A landscape with many valleys, sampled at points; each row gives a point and its height.
A ball rolls from a point to the lowest of its 2 nearest points, and stops where none of them is lower. Distance is the straight distance between rows; heights are no part of it.
q_193 h=16.9: [ -4 -24  29  67  38  -1 -13  25   9 -26  22   3  28   8 -48  20  62  71
  28  26 -23  32   7  -6  24   6  30 -29  23  -9 -18  38   2  57  64  44
  60  -7  24  65  14  10  -1   6   6   2 -36 -28   7]
q_323 h=40.5: [ 22  37  20   2  23  37 -81  -9 -19   8  10  28  12  32 -20   1  74 -46
 -45 -29  32  33 -21  38   6 -52  36 -40   4   8 -11 -14  34 -22   0 -18
   2  13  -8  -9 -22   1 -69  12 -38 -57 -26  19 -28]
q_878 h=42.2: [-39   4  21 -19  -4  -8   5 -13 -23  -8  22  32  32 -33  -1  11 -47   4
  12  19 -65 -26   0  20  32 -13 -26 -11 -20  -5 -24 -33  31  12  38  61
  -9   0 -22  26  33   0 -14   6 -31  19 -25  28  -1]
q_595 h=29.3: [  7  12 -20   6 -64 -33  -2 -27 -18  13  -9 -24 -17  60 -16  15 -38 -13
  -3 -12  42 -27  15   7  24  30  -8  37  -2 -16  -3 -39 -66  30  -9  38
  36 -17 -15  21   1   6  23  32  13  18   3  -8  23]
q_310 h=41.7: [ 15  16  -5  -9   7  34 -30  -3 -32  31   6   6  -1 -23  -4   4  45  -3
  39   7   3  23 -47  -5 -10 -45   1  30   1 -14  19 -26  -5 -45  50 -28
  60  22  10 -27  10 -40 -48  33 -44 -38 -18  -6  40]
q_762 h=18.1: [ 69  61 -23 -39  26   1  -8  10   0   8  -3   1 -51  -1 -26 -10 -10 -34
 -40 -26  31  24  -7  -5 -15 -23  -3  16  46   1  11  10  57 -19   2 -44
  23   7 -13 -28  -7 -52 -61 -25 -47 -18  19  21  -2]
q_622 h=23.8: [-47 -53  27 -50 -33  17 -84  25 -36 -11 -31  74  13   3  -2  60   7 -21
  36  15   1   0 -39  14  25 -11  11  12  13 -39  -8 -39  20 -21  29  10
 -53 -18  41   4  45   6  31  31  -4 -46  11  -5  16]
q_229 h=51.1: [ 35 -28   4  -1  40   3 -38  13  32   3 -35  29 -49  41  34 -40  10 -45
 -25 -51  11  -4  44 -13   8  -6  32   1  27  -2   8  28  55 -43  13 -55
 -51  51 -25 -42 -28  44 -22 -34  -6  13   9  -5  25]
q_258 h=18.2: [ 35  -5  -5   1 -13 -24 -38  23 -25 -15 -37 -15 -34 -53  -3   8  14 -24
  11 -48 -54  46 -18  10 -14 -61  24 -11  81  -3   4  19  20  -2   9 -23
 -42   8  -9 -32  10 -48   5 -14  25 -16   3 -11 -21]
q_67 h=37.8: [ 27  24 -29 -10 -10 -19 -20 -18  -5  44  12  -6 -24 -10 -31  22  -9 -47
  32  26  37  -7 -60 -18   2 -16   2  28  22 -12  24 -22 -18 -10  17 -17
  60 -23  22 -17  28 -49 -43  21 -41 -42 -43 -32   3]
q_746 h=27.4: [-22  39  16  14 -12 -41 -11  17 -19 -33   4 -12  44  16  -7  16  36  50
 -11 -56 -26  -5  37  53  20  13   7 -24 -50   3 -62  -2 -38  59  29  25
   9 -11 -15  71 -19  33   9 -38 -39  42   4  31 -16]
q_375 h=33.7: [ 19   5 -27  -4 -20 -44  14 -28 -33  53   8  -6 -20  23 -24  14 -31 -47
  -2  -8  58 -24 -17   3  30  32   3  62  36 -22   5 -57 -17  20  11  33
  60 -42  17  16  41 -40 -17  35 -25  10 -11 -38  46]
q_83 h=42.1: [ 22  17 -33  20   7   6   3  -6  -5 -13  -4 -20   0  19  40 -11 -32  21
 -19 -33  21 -18  46 -13   2  49 -33   3 -15  -6  18   2  -1 -21 -40  -3
  22  72 -21 -13  -6   1 -42  27   9  54  17  -2 -31]
q_570 h=25.4: [-14 -16 -32   7  -5 -13   7  33 -45 -18  -3   1 -41 -59  10 -22  -9 -38
  -3  12 -63  -4 -23  17   5 -43   3 -10  13 -41  -5  57  32   0 -30  -6
 -54   7  -2 -43  15 -18   5 -16   7 -13 -14 -23 -17]
q_519 h=32.3: [-30 -12 -23  24 -29   0   0  13 -53 -21  -9   8   1 -60   3  37  -9  -1
  33   4  -4  -5 -59 -18  21  13  -7  39 -27 -13  18 -28 -14   2   1  16
  18 -14  10  26  43  -1  12  10  27 -41 -28   8  46]
q_262 h=23.9: [-42  -1  13 -15  13 -40   4 -21  14  26  27  17  -4 -33 -28   0 -27   2
  26  51  -2   6 -27 -33 -14 -20 -33  29   9  15  26 -28  24 -30  10  14
 -17 -47  44  21   5   3  26 -54 -57  -5 -42  44  48]
q_447 h=24.0: [-15 -32  25   1   1 -18 -39 -38   6  16  16 -13  20  57 -11  32 -44  -8
  34  -4  36 -11  30   8  28  23   6  35   3   6   8 -58 -27  -6  29  48
  15 -21 -24  52   4   8  32  34 -13  -2  12 -12  30]
q_549 h=33.4: [ 33   6 -12  34 -11 -30 -25  -6  -2   9  16 -29 -23  22 -31  13 -19 -49
 -24 -12  59  26 -35  12  -2 -35  38  15  37  16  32  23  11  -6 -34 -11
   5 -36 -42  28 -32  -2  13  -8 -43 -55   6 -16 -21]
q_613 h=51.8: [-41  17 -38  14  14  -6  11 -49 -17  28 -10 -27   1 -40   0   7 -64   0
  16  48  -9 -31 -20  -1 -10 -18 -26 -33 -30  41  29  38   3  26 -24  20
  19  -5 -32 -42 -17  -6  20  -9  15   7 -25  -5  10]
q_988 h=49.9: [-18  57 -67 -23 -20 -20  41  -5 -14  30 -21 -25  -2 -10  -2  16 -51 -11
 -22  42   2 -70   3   7   5  16 -40 -15 -37 -21 -16  39   0  65 -26  16
  36  23 -17 -34 -28  -9   0  -7 -37  41 -16   8 -16]
q_446 h=22.5: [-17  10  54  40  14 -32 -15  18  36 -39   5  -1  54  23 -41   8  78  77
  -5 -34 -25  34  39  26  25   4  30 -30  -5  11 -27  15 -27  69  39  19
  39 -29  16  88 -13  34   2 -48 -12   3 -12   6   0]
q_26 h=26.3: [-22 -61  38 -21  14  65 -42   2  35   8  21   9  13   2   1  -8  12  54
  14  44  -6  74  -2 -30 -52 -39 -25   9  42  29  -4 -14  23 -12   6  23
 -60 -22  31 -14 -13   1   7  21  27  26   5   7  -6]
q_999 h=36.7: [-19   5 -47  29 -15  43  20 -18 -36 -10 -14  -4  17 -33  38  30  -7  27
  16  -4  38 -42 -12 -17  10  33 -33  11 -59  14  16   3 -33 -21 -40  17
  14 -24   2  -1  -5  32  11  16  37   1  15  12  64]
q_295 h=34.3: [ 46   2  -3  43   4 -40   1 -39 -15  59  14 -32  12 -15 -11 -19  12 -41
  30 -14  18  12 -17   6  18 -15  38  12  57  37  -1 -27 -51   7  10  18
  38 -16 -19  56 -26 -21  30  10   2  -6 -37  -8  37]
q_187 h=15.0: [ 12   6   0 -17 -54 -58  44 -40  24  61  -4  -1 -12 -16   8   2 -46 -38
  -6  50   2 -12   3  -8   3  -3  -3 -13  34  11  -1 -18 -54  36 -25  -7
  -6 -32  -2  -6  -6 -23  30 -31   3   0 -39  -6  26]
q_973 h=15.8: [ -6 -18  36 -10 -16  24 -46  12 -34 -11   5  60  17 -10 -25  61  53  18
  48  20  21  20 -46  53  20  -5  27  33 -10 -26 -12 -30  20 -24  54  26
   5 -13  25  67  22 -27 -12  29 -13 -43  27  -2  24]
q_287 h=33.2: [-53 -51   4 -13   2  -2 -24   7  39  -2  12  21   3  44   7 -14 -11   7
  22  16   8  -1  -8 -50 -40  16 -13  27 -19 -23 -16 -37  -6 -10   8   8
 -63 -21  79   4  21  46  45 -12  -1  37 -26  13  24]
q_565 h=47.5: [ -2 -30  15  15 -18  14 -10  -6  33  -7  23 -19 -17  32  14   1 -35 -18
   9  37  41 -19  54 -16  -9  36 -27  -2  -8 -39  53  35   3 -73 -36 -39
   2  45   1 -23 -36 -30 -39 -12 -19 -41  60 -31 -44]
q_993 h=37.2: [ 79 -23  14  38   8 -62 -19 -14  19  59  28 -19 -16  -2  -3 -40 -19 -55
  30 -30  40  39 -26  11  16  -6  66  24  43  -8  -5 -17 -19  15  37 -16
  37  -2 -30  17   0 -23  -5  25 -33   8 -19 -64  -6]
q_979 h=64.4: [-12 -17  21 -20 -60  -8  17  12   5 -32   3  77  15  -1  13  -2  23 -31
  20   0 -37 -76 -20   2  22  38 -40  10 -72 -43   0 -17  10 -30   2 -16
  -8   2  -1 -59  25   4 -15  14  23  -4  22  14  -3]
q_315 h=24.2: [ 27  20  -2  -3 -15  23 -38  34 -59 -36  11  57  43  16  -1  11 114  29
  14 -32  16  37 -29  27  10  -3  26  30  -3  -6   3 -32   9  -8  24  26
  36  -3  70  37  16 -33 -26  25  -4 -11  27  14  45]
q_239 h=45.1: [  6   3   5  21  -6   7  48  -3  31 -23  42 -53  15  10 -10  19 -44  30
  26  13  66  -5  49  -6   1  72 -10  12  -7 -31  37  11  11  -6 -48 -27
  60  30 -10   0 -21 -34 -15   2   7 -13  79 -49 -29]
q_548 h=31.6: [ 17  28 -17 -36   6  28  19  39 -30 -17 -15  38 -37  -2  -6 -11  45 -34
 -61  -8 -38  -8  13  39  -3 -38  26 -20  24 -25 -52  30  39  20 -16  -2
 -44  10   9 -25   9 -20 -15  -1  19  -7   0  32  -7]
q_611 h=29.2: [-26  20  -8  15 -31 -24  -9  16  15 -35 -12 -28   2  54 -28  -2  -9  -2
 -37  -8  -2  10  -2   6 -24 -15  35 -30  -5  -1   9  25 -25  37 -24  -9
  -6  14  -3  21 -30  28  39 -28  14  -6  -3  16 -34]
q_318 h=29.0: [-32 -68  10 -31 -17 -24 -55  -9  18  13 -27  50   7  13  33   9   0 -58
  55  13  17 -31 -49 -11   6   4   5  19 -22 -26  -1 -51  -4 -31  20 -20
 -54  -7  44 -28  16  34  68   2  -6  -3  -8  -6  35]
q_695 h=24.1: [  6   5  15  19 -40  -9 -35 -13  38 -15  11  17  20  72 -12   2  27   1
  -6  -3  14  15  42 -31   9  -2   4 -46  10  -6  -3 -30 -40  24  -1  15
 -14  -3  10  58 -38  20  49  -3 -16 -18 -34  20 -27]
q_696 h=38.8: [ 45  10 -27  23  -9 -13 -26  -6 -13 -28 -16  -6  21  37  40 -18  27  11
   9 -68  39  -3  16 -23  16  67 -29  22 -36  -5   6 -43 -35  -9  10   0
  30  60  21  37 -10 -12 -18  15 -10  49  -6  -1  -3]
q_348 h=37.7: [-47 -51  45 -23 -17  47  41  12  12 -35   5  38   7 -23   7  23  39  35
 -11  53 -52  36 -35   6   5 -21  23 -14 -47  -5 -34   2  14  42   9  22
 -31 -40   0 -13  48  25   2   2  33 -27  -9 -11  26]
q_782 h=46.3: [ 31  32 -29 -31   6  32  44  14 -34  -1  33 -20   4 -49 -17 -13 -36  41
  27  40   6  25 -25  -1 -22  30  -6  -1 -16  11 -17 -26  -9  33  10 -10
  32   8  -4 -22   1 -75 -22  41  11  20  33 -35 -63]
q_374 h=42.7: [ 12  11 -31   6  35  24  54 -10 -16  16  26 -31 -26 -39  20 -21 -43  41
  28  19  64   0  37 -26 -22  68 -19  15 -12 -28  31  16 -10 -39 -63 -45
  35   7  54 -12  -3 -39 -32  -7  19   0  59 -53   7]
q_946 h=37.1: [  1 -25  18  24  37   4  -9   0  51 -14 -36 -11  -1  58 -16 -17  32 -13
 -31 -41  15  32  21 -21   5   4  55  17  32  12   5 -18  -7  29  31 -21
  13  44  -1  32 -10  20  28 -10  28 -18  -9  16  61]
q_478 h=55.1: [ -5  33 -27  15 -11  -7  34 -19 -18   1 -32 -52   1 -49  31   0   1  49
  -7 -10 -21 -20  12  -8 -19  54 -65 -24 -20  21  19  73 -34  -7 -48 -33
   5   8   7 -38  -8   2 -15 -36  56  19  -9 -19 -28]
q_345 h=40.4: [  2 -46  64   8  64  36 -36   8  42 -12 -14  18 -13  63   9   7  32  25
 -19   1  26  49  47   5  -4  10  56  21   7  34 -22 -33  -2   0  27 -13
 -18  13  21  44  24  20 -17   0   6 -16 -16 -13  27]
q_204 h=36.8: [-79 -46  -2 -15  21  41  12   6  30  -6   7  15   3  -1  -7   3 -26  27
   3  51 -25  10 -25 -33 -22 -29 -11  -5 -31 -30 -11  -9  27  26  -4  31
 -44 -32  30 -18  40  54  29  11   7   3 -32   4  28]
q_636 h=23.5: [-48 -16  17   3  33  17  27   9   3 -26  33 -36  -9 -43 -19  15 -60  23
  19  32 -24   6   7  21 -11  10  -9 -21  -7 -10  18  28  34 -38 -30   0
 -38   5  -5  16  23   6  -6  -6   3 -13  43 -20 -55]
q_76 h=22.6: [  0   7 -32  62  26 -22   5  14   4 -19 -24 -39  30  -8 -58   4  83  46
  20  -8 -28   1 -41 -42   1   8  -3 -20  36  16  16  50 -11  65  74  15
  95  -3   1  17 -10 -10  14   0  36  -7 -39   3   3]
q_236 h=37.3: [-26  30   5 -23  31  21  42 -28  41  -4 -54 -20  10  37  -4  12   1  56
 -32 -27 -13 -26  24 -35  -4  38 -35  17 -29  38  -7  10 -20   9  12  -7
  30  24 -15   0  13  93  -6 -13  -9  41  -4  23   8]
q_337 h=6.3: [ -4  -1   5 -19 -20   2  33  -7   6   6   0  -3 -15  -2   8  14 -10  -1
   2  28 -38  12  31 -30  -8 -30 -10 -11  58   8  -3  -7 -38  13 -17  12
 -28 -10  -2 -14  22 -16  19   7  13 -23 -52  11  22]
q_376 h=33.6: [-54 -11   9   2  31   6   5  27   7 -33  -9 -47 -15  12 -31 -18 -11  32
 -38   6 -22  44  22  -1 -44 -47  12 -19  30  20 -18  33  13  33 -42  33
 -56 -25  33  26 -12  27  53 -30  27  24   2  26 -34]
q_623 h=25.8: [ 55  -2  18  27   5 -11 -91  25 -14 -14  -9  17  -5 -33  15  -3  12  -1
  22 -43 -20  80  -6   0 -11 -70  37 -42  72   8 -19   4  13 -21  -3 -14
 -75 -10 -14  10 -28   7  12   6 -11   3  -9  -7 -32]
q_982 h=26.2: [ 61  41 -48 -48  51  44  31  30 -24  14 -27   6 -61   2  13 -37  22   2
 -52 -35  33  11  27 -24   0   9   9  30  47   3 -11 -11  54 -12  12 -14
  -6   7  13 -20   4 -25 -40 -17 -10  25   8  34  44]
q_333 h=31.8: [-25 -19  43 -27  46  52 -13 -25  36  -4 -12 -15  -7   7 -34   1  -1  43
 -17  25 -11  53  58   9  -5 -18   0 -38  55  22 -16  21  12   9 -15  22
 -62  -2  31  31  -3  -8   2   7  15  37  18  -7 -47]
q_272 h=28.2: [ 26 -12  34 -12 -45 -44 -58 -15 -13  22  11   5   7   8 -26  67 -32 -47
  15 -11  39  10 -31  25  14 -14  -4  33  47   2  39 -19  27 -53 -12 -18
 -14 -58 -33   3  -2  -6  20  21 -45 -47  48 -14 -21]
q_245 h=34.2: [-23  -6  31 -21 -37  44   7  -3  -8 -43 -13  14  40  24 -18  28  62  22
 -20  -2 -14  16 -34  19   4 -29  34 -38 -14  43 -33   1 -36  63  11  20
  -7 -40 -11  16   1  27  19   8  39  -6  -2  25  12]
q_34 h=47.7: [-45  35 -32 -42 -36  -3  35  -9 -10   4 -43 -30  -2  13 -39  41 -36  14
 -12  27 -37 -50  39  -6  27  -3 -50 -16  20 -19  -7  22 -32  61 -22  27
  -4   2   4   0 -10  35  38 -10 -20  36  -2  23 -26]
q_86 h=40.6: [-14  27  10 -41  39  33  43   9  27 -22 -22   0  -7  16 -16  29  17  47
 -32 -15 -15  14   4  11  -3  34   8  10 -22  10 -36  10  17  39  31  -2
  13  31   6  24  42  17 -20   7 -24  34   3   3  -8]
q_291 h=22.4: [-32 -29  30  16 -14 -40 -37  -3 -18 -23   8  16  13  -3 -10  25 -73 -44
  19 -12  -3 -29 -26  42   9 -36  -2  14  10  -4  46   3  70 -53 -21  10
 -42 -27 -53 -27   9  10  23   0   2  -6  52   4 -13]
q_87 h=26.4: [ 21 -43  16  19 -22 -37 -20 -14  32  25  29  68   3  46   8 -45  -1 -53
  35  -4  -8 -45  39  17  11 -48   4 -14  -5 -17   2   0  32 -28 -30  29
 -59 -11   1 -10 -40  35  76  21   1  17   0   1 -16]
q_104 h=18.3: [ -1 -39  58 -17  24  26 -46  13  17  24  18  36   3 -11   8   2  -8   6
  22  24 -20  47 -14 -15 -40 -64   5  23  17  21  11 -39  24 -79  14 -32
 -33 -42   7 -25   6  18  -7   7 -23 -28  -5  -1   1]
q_882 h=32.4: [ 37  23 -39 -32  56  58  64  21 -15  23 -14  -5 -51  -3  -2 -38  21   1
 -90 -17 -15  -5  70 -10 -23 -30  13 -31  29  -4 -42  33  45  26   1  19
   2  28 -22 -34 -17  -4 -20  -4  19  -4  -9  33  17]
q_865 h=63.3: [  7  -3   4 -37 -62  38  68   5 -33 -12   2  19  -6 -33   6 -30  39 -20
  23  32 -30 -22 -23  10  32  20 -46  13 -32 -23  -2 -10 -18 -20 -44 -32
 -13 -25   6 -56   5 -29 -13   6  42  19  50   2   8]
q_29 h=15.4: [-35 -13  19  22   9  12  -2 -19 -13 -29   8 -11  11  28   9  27 -57  39
  16  -1 -10  -4  68  16   7  -6  -3  -6  15  15   1  -9   1   6 -10  48
   1  26 -48  12  -3  24  15  27  12  28  26  13  45]
q_347 h=17.6: [-43 -49  21  24  39  52   6  25  13  -3  40  -9 -22 -65  14  12 -42  11
  43  44  11  25  15   2 -19 -10  23  -7  -4 -32  12   8  31 -58  -7 -21
 -47 -34  -1  36   9   8  10   4  13 -64  74 -16   4]
q_22 h=23.7: [-17 -49  14  30   1  32 -10   5   7 -17  31  48  12   4  26 -16  -2  -1
  35  16 -18 -24  43  20  20 -31   2  -7  -1  -5  11  34  29 -31 -16  36
 -52  11 -13 -11 -15  33  35  27  27   6  26  -5  37]
q_807 h=47.0: [-20 -12  16  17  -6 -23  81  15  21 -11   3 -45 -10 -12 -35  39 -47  44
  41  18   4 -19  19  -3  25  77  -2  28 -10 -47  11  22  -6  12 -21 -21
  39 -18  15  32  37   2   6  -1  23  -3  61 -65 -27]
q_45 h=39.4: [ 43  12 -11   9  12 -21  -1 -24  39  56 -45  -9  -5 -15  26 -61  23 -67
 -41 -42  17  -4 -45  -8 -19   0  36 -32  -4  12   3   1 -22   7  35 -41
   1  46  -6 -33 -26   5 -15 -35  22   3 -53  23   5]
q_429 h=37.0: [ 25  12 -28   8   2 -60 -39 -29  15  21 -17 -12  -2  37  12 -47  44 -81
 -14 -49  44  -3 -37 -17   9   8  29  -5 -43  -1   5  -2 -35 -17  33 -23
 -12  49  18  25 -39  17   9 -57 -54   5 -34  14  -1]
q_293 h=41.4: [ 41  29 -22   2  12 -12  44  -3  28  29 -28 -28 -17 -27  49 -63  20 -20
 -67 -18 -19 -22 -16  -1 -34  22  -4 -33 -30  13 -21  32  -4  36   7 -35
  16  39 -31 -76 -16 -22 -27 -17  50  26 -28   9 -15]
q_6 h=29.8: [ 31  30 -20 -10 -35  -3  -5  38 -79 -24   0  18  37 -35  21 -21  81   7
  12 -36 -36  25 -54   8  13   3   2  32 -11 -10 -20 -52 -37   4  17  15
  30 -16  56  25  28 -28 -23  17   3  13 -27   7   3]
q_71 h=9.0: [  -6  -39   26  -12   43   41  -28   32   -1   33   20   27  -38  -52
    9  -14  -49    3   25   51  -11   23    0  -37  -36  -63    0   11
    2  -21    7    0   50 -100    0  -63  -63  -78    5  -33    4   31
  -24   -5    1  -60   61  -24   -7]
q_481 h=34.6: [ 39  22 -27  -6 -18 -29 -16  21 -47 -16  11  25 -18 -24  37  -4  13   5
  18 -35  -6  -7  -3   0   6  34 -25  32 -31 -37 -20 -51 -32 -45  29   9
   0  24  44  43  39 -33 -41   3 -39  25 -12  11 -19]
q_378 h=43.6: [ 19  35  11 -18  19 -18  58  19  65  18   1  -5  -5   8  29 -50  -2   9
 -76  -5 -59 -41  53  -2 -26  20 -14 -36 -15 -10 -39  41 -15  57  18 -27
  10  23 -40 -35 -18  34 -13 -27   4  22 -35  12 -58]
q_825 h=56.8: [-13  55 -52  -5   9  23  56  17 -15 -11 -48 -79  22 -33  16 -19  41  85
 -34 -38  -6   6  24 -24 -21  15 -47 -14 -15  11 -18  50  -5  42 -57  -1
  51   3 -17 -55 -26  16   5  12  18  27  17 -19 -47]
q_828 h=34.0: [ 29  10  12  23  17 -82 -24 -21   8  57   5   1 -12 -10  15 -24  50 -51
  32 -24  17  19 -39  23  15  -2  21  23 -20   4  37  -2 -16 -63  34 -51
  26  23  43  -1  -1 -11 -15 -71 -38 -28 -31 -10  41]
q_922 h=60.5: [  4  18 -22  17 -48  26  -6  30   7 -58   4  16  51  16  11 -19  59  33
 -27 -63   3  -8  -8  14  -1  13 -21 -41 -43  29 -27  24 -25  45 -11 -29
  22 -12 -53 -10 -55  29  -2  -6   7   5  19  39 -46]
q_510 h=30.1: [-18 -16  17   0 -22 -37 -24 -35 -36  46  21 -20  41   4 -24  16   7 -38
  51 -15   0   4 -47  19  32 -26  12  37  42  34  19 -48 -27 -23  15  26
  12 -45 -18  35  13  28  48  19 -12 -25 -23   6  36]
q_11 h=48.6: [ 11 -14  18  19  17   0  73  37   7 -30  32 -37 -29  11  -2   1 -33  26
  -1  -3  13  12   5  27   3  61  36  44 -45 -17 -31 -24   0  23 -28 -17
  21 -33  -8  29  53  -2  -9  17  31  14  48 -47 -11]
q_683 h=45.0: [-56   0  12 -19 -18   1   4  -5   3 -13  -5  27  23  10 -15  -6 -60  16
  16  32 -78 -56  43  -4  26 -10 -60 -18  -3 -11  12  12  18  17   5  59
 -41  -2  13  -2  18  29  18  23  21  47 -13  10 -38]
q_909 h=45.5: [-31 -31  -8  25  29  14 -54  -8  -4 -11 -26  -4   1  -8  60  25 -56  11
   1 -10  13 -54  46 -20 -11  43 -30  22  -1  -4  38  14   3 -58   2  -1
  -1  71   7 -36  10   7 -26  10  10   5   4  -7  35]
q_120 h=16.2: [-23  15  -5  -3  -8   4  -7 -26  22   3  -3   9  27  13  -1   3  28  16
   5  29  -9   4  -9 -48  -6 -15 -30  -9   6  27  30   2 -34  -9  24  13
   0  -9  20  13  -5  26  17 -17 -17 -25 -55  42  40]
q_844 h=15.9: [-10 -10  24  -5 -24 -56  -1 -34   8   4  11  11  -1   0  13  29 -72 -40
  28   4  28 -36  -3  27   2  18 -16  20   1   1  41  -6  44 -38   3   1
  19  30 -41 -37  11 -50 -10 -15 -23   1  36   3  23]
q_384 h=5.8: [ 11  11   2 -16  -4  13 -23  -4   3 -20 -11  17 -13  41  -9  29  -8 -42
 -21 -32  30  -3  -2  39   9 -14   5  13  21  -9  19  -7  74 -13  -2  -8
   5  43 -36 -48  -2 -43 -15   8 -31   1  46  19  37]
q_62 h=31.5: [  3  -1 -14  29  18  14 -91  -5  -7  -5 -16  -2  21   4  17 -24  -2  -3
 -12 -41  -2  54   5  -3  -8 -58  33 -55  42  19 -13  -4   4  42   9  39
 -51  26 -19  28 -50  12  20  14   6  17 -44  13 -34]
q_626 h=33.8: [-10  18 -21   7  32   5  42 -26  36   8 -67 -49 -34  37 -32  -6   6   9
 -39 -23  35  -4  17 -14 -10  29  11  15  -8  33  22  23 -10  37  -7 -22
  29  38  -8  -2 -24  28  22 -27  31  17  16  18  57]
q_219 h=27.3: [ 10  -3 -31  37  -2 -12   7  21 -25  -8  -4 -17   7 -17 -49  39  16  33
  49  39 -16 -13 -62 -23  26  23 -15  21  14  15  31  15 -19  21  49  16
  75 -28  11  23  18 -33  -8  26  37 -18 -30  -8  -2]
q_201 h=45.8: [  7   8  31 -44  -6 -26  74  11  26  24  29  27 -12 -25  18 -40 -25 -30
 -42  52 -84 -27  25  -2 -17 -11  -8 -32   4   1 -44   1  -2  41  18 -22
 -11  11 -28 -56   7 -28 -20 -17   7   5 -35  -8 -41]
q_440 h=29.7: [-16   9  23  -1   8 -85 -11   4   9  37  46 -15  15 -18   3 -37   0 -38
  15  -3 -30  16 -40   7 -13 -35   5   8   2  12  11 -35 -14 -52   7  -6
 -16 -32  28  16  16  14  -7 -63 -57 -23 -54  20 -12]
q_569 h=49.8: [ -8 -29  19 -16 -12  29 -25  -3  36  27  20  10 -10 -11  39  14 -74 -18
  26  45  25 -34  30 -39 -17  27 -16  -8 -14 -44  21 -27 -29 -63   7 -25
 -15  -2   0 -13  24  -9 -36  27   8 -43  39 -28 -51]
q_785 h=61.9: [-15   2 -10  -7 -41  42  56  20  -9 -40  17 -12  29 -21  -5  -8  28  21
 -10   2 -32 -22 -13  34  14   4 -32 -26 -43  18 -18  37   1  32 -37  -5
   9 -38 -59 -50 -16  -6   0  18  36  27  28  17 -18]
q_12 h=53.4: [ 10  13 -40  17  15 -30  50 -12 -27  16  -5 -81 -20 -45  13   5 -60   6
  -4   7   4   1  -4  -4 -23   3   5  -6  -6  35   4  44 -31  25 -50  -4
  20   7  -7   5 -10 -21  15 -19  23   5  -7 -35 -26]
q_915 h=33.5: [ 13  23  -2  24 -18 -25  23   6  -3 -17  42 -11  -7  18   6  -4   8 -24
 -25  -1   8  -6 -21  28  -7  -8  28  -9 -30   8 -12  -2   0 -16 -25  -4
  13  -5 -43   7 -22  -7   3 -15 -21 -14 -14  24 -15]
q_804 h=36.4: [ 15  24  22  28  33  23 -87 -18  -1   9  24 -12  17  16   2  -4  11 -18
 -19 -19   9  50  -1  17  -5 -35  33 -45  -1  17 -31 -17 -14   1   7  15
  -7   9 -21  39 -13 -14 -64  19 -39 -25 -57 -17 -75]
q_33 h=38.4: [-36   4  31 -33 -29   9   6  -3 -55 -19  -4  58  12  -9 -25  40  14 -12
 -38  32 -34 -15  -5  63  36 -32   3 -20   3  17 -50 -13  11  39 -21  62
 -37 -31  -7  32  20  -1  13  18   4   3   2  30   4]
q_186 h=40.1: [ 13   4 -27   0  17  36  51 -27  -5  37  12  25 -30 -31  46  -4 -27   5
   5  39  41 -49  32 -36  -4  47 -47  -3 -43  -4  12  16 -20 -62 -58 -27
   2  -7  25 -23  -5   1 -28 -17  20 -17  27 -15  44]
q_585 h=43.7: [ 23  32 -11 -32  22  82  29   5  -6  -7   3   2   7 -19 -30  24  24  68
   6  28  25  36  -2  27  -2   9   1  -8 -11  19 -17   7  26  32   6  22
  20  26   8  30  -6 -46 -15  45 -11  33  51  -6 -24]
q_896 h=48.4: [ 54  14 -25  26  25 -19  41  24   0 -20  31 -33   7  -1  -8 -38 -10  22
  15  -3  26  13 -31   3   3  48  26  30 -22   8   1 -22   0  40  -1  -7
  70  -9   1  13  13 -48  -9  36   7  49   5 -34 -14]
q_372 h=58.6: [ 15  51 -59  -9  -2  71  11  19  -6 -26 -35 -32  40  -2 -10  -1  67  51
 -63 -34  19   1 -23 -40 -25  18 -32 -21 -20  28   7  19 -15  48  -7  12
  49  12 -15 -17 -38   8  -8  23  16  14   3  35 -27]
q_976 h=21.4: [ 28 -33 -13   0 -69 -68  13 -36   8  46  17  23 -22   7  31  -9 -29 -61
  22  26  27 -19  28  -1  14 -10   5 -20  12 -40  -2   5 -22 -24 -30  28
 -54 -11   2  -8 -31  13  80 -20 -26   5  -8  -5   9]
q_53 h=65.4: [ 18  18  18 -37 -39 -38  10  17  26 -20  -2  61  -1  61  13 -41  32 -63
 -35 -43 -35 -70  -5   9  -1  12   8  -3 -36  -9  -8  11   6  -3  16 -29
 -11  36   2 -45  15  18 -18  -4  28  20 -11  20 -24]
q_167 h=48.5: [-15 -24  -1   5  65  19 -45 -13  28  -5 -40 -13 -16  -5  30 -11 -17  15
 -19  -1   1  -2  24 -24 -22   8 -13  27  23  45  46  59  48 -53  11 -41
 -21  53  -1 -57 -12  14 -14 -32  -4  -6  -1   2  54]

Call two points neighbours if one is among the 2 nearest of the other. Go from one point of each pair to the other, from neighbour to neighbour, staying as low as possible. Name the highest point that can't be avoided.
q_245, q_973: q_348
q_384, q_71: q_376
q_447, q_384: q_915
q_29, q_337: q_87
q_258, q_384: q_882

For each start below, name every point that the ball comes to, in order.
q_807: q_239 > q_374 > q_186 > q_999 > q_519 > q_219 > q_76 > q_193
q_979: q_865 > q_785 > q_922 > q_372 > q_825 > q_478 > q_12 > q_613 > q_988 > q_34 > q_683 > q_878 > q_33 > q_245
q_293: q_45 > q_429 > q_828 > q_440 > q_262 > q_120 > q_337
q_167: q_909 > q_83 > q_696 > q_481 > q_6 > q_315 > q_973
